Each row is a point on a landscape with many valleys, with its height.
From any point a ball takes the steepest step (drop divided by distance) to one of its 3 nearest points. It stops when none of these is lower. Distance is the straight distance between rows; heights are no part of it.
tonib: [ -4  29 -18 -27 -10  17   7 -24   0  12   5]  h=3.92
Migeg: [  7   5 -16  11   0  -3  -3  -7 -10   1   2]  h=1.18
sezi: [ -1   4 -34  -7  -6   0  -2  -3  14   9  -1]  h=4.18
Fusop: [  3   6   9  15   7   1  -7   1   1 -15   5]  h=2.41
toz: [ 10 -14  32  -1  14  -8  -4  17 -15   5   1]  h=5.37
dok: [ -5 -17 -17  -3  -6  -3   6   2   8   2 -10]  h=1.05
rokim: [  2 -25  18  -6  -4 -12   1  12 -23  17  -6]  h=6.64
basot: [  0  -4 -15   0   1   5   4 -10  11  -7  -5]  h=2.40
zurud: [  3  21  -7   7   0   7   2 -16   0 -11   4]  h=3.83
piboz: [  1 -19  31  -8  -4 -10   7  10 -19  12  -6]  h=5.78
lele: [  1  12 -25  -9  -2   8   3 -18  11   0   0]  h=3.40
runir: [  2  -4   3   9   5  -1   1   1   1 -12   2]  h=3.20
vek: [ -3  30   2  -9   5  15  -4 -12  17 -18   7]  h=2.53
mepod: [ 10   6   1  13   5  -1  -4  -7 -13  -5   6]  h=3.77
mezaz: [ 6  1 -5 11  5 -2  0 -4 -4 -5  2]  h=2.95
Fiva: [ -5 -22  -1  -3  -8 -15  -1  17 -10  18  -7]  h=3.84
vetav: [ -4 -11  23   5   5  -4   3  10  10 -11  -7]  h=4.78
fimep: [ -4 -19 -11   4  -5  -9   0   8  -6   9  -5]  h=3.09
bap: [  0 -21  11   4   0  -8   6   8  -8   4  -7]  h=5.24
vutar: [ -8 -15 -18   2 -10  -9  -5  13  -2  14  -3]  h=2.56
zon: [ -5 -13  38  -3  -6  -3   8  10  -4   2  -7]  h=3.36
lov: [ -5  -2 -34 -14  -5   2  -1  -1  20   7  -4]  h=3.65
Voti: [ -8 -22   7  -1  -3  -2   9   5   2  -2 -10]  h=3.56
vom: [ -6 -10 -28  -6 -12  -6  -4  16  17  11  -4]  h=2.52
kamu: [  1 -13  20   7   7  -3   3  10  -4  -5  -3]  h=4.27
Dis: [  2  13 -24   6  -7   1  -1 -11  -3   8   5]  h=3.12
kap: [-1 -9 37  3  5 -9  2 21 -3  0 -3]  h=4.10
gub: [ -2  22 -11 -16   1  17   5 -22   8  -6   3]  h=0.89
nimu: [  7 -10  12  10  11  -6  -3   7  -5  -5   3]  h=4.39
zof: [-10 -17 -22  -5  -9  -3   1  11  13   8  -9]  h=1.33
Muk: [-12 -19  24  -2  -8  -2  11   7   0  -2  -8]  h=1.27
Kabog: [  4  11  24  13  15 -10 -20  18   4  -2  11]  h=4.38
zufuf: [ -2  27 -14   3  -7   9   6 -18 -11   3   6]  h=5.51
zodap: [  1 -13 -16   6  -5 -14  -4  13  -8  13  -1]  h=2.57
Padu: [  5  -4 -20   8  -3  -7  -4   0  -7   5   3]  h=2.18
fibib: [ -4  25 -23  -8 -10  12   6 -19  -1   9   4]  h=4.65
Kekek: [ 10  -8  52 -25   0  -3  -3  12 -25  20  -2]  h=7.72
Zav: [ -2  -1  10   8  10   4  -2   3  15 -16   0]  h=1.85
kosil: [ 8 -7 28 11 14 -7 -4 14 -4 -5  3]  h=5.41
Fifat: [ -1 -14  10  10   5  -1   0   3   3  -8  -2]  h=3.58
dol: [  7 -20  20   5   6  -6   2  12 -13   2  -3]  h=5.53
Togi: [  0  19 -31  -6 -10   7  -1 -14   7  11   6]  h=0.33
Danop: [ -2  25 -23 -20  -5  15   4 -24   6   4   3]  h=2.24
Zub: [  1  25 -17 -30   0  16   2 -27   6   2   2]  h=1.80
kile: [ -4  12   9   8   7   6  -5  -1  14 -19   5]  h=1.79
vikur: [ -2   8  -7  -4   6  12   2 -16  13 -16   0]  h=2.58
Nal: [  0  17  14  15   9  -3 -15   7   7 -14  11]  h=0.24
degum: [ -1  28   0  -4   0  16   0 -14   8 -16   8]  h=2.06
pevi: [  5  22   4  13   2   4  -6  -7  -6 -13  12]  h=4.63
gozaf: [  4 -17   0  10   1  -8   3   5 -11   4  -3]  h=4.17

Write out the way that a ball takes from each point below.
runir -> Fusop, Nal
zodap -> Padu, Migeg
zurud -> degum, gub

Where does a ball stop that starts at each point below?
Zav -> Nal
zufuf -> Togi
kap -> Muk
nimu -> Nal
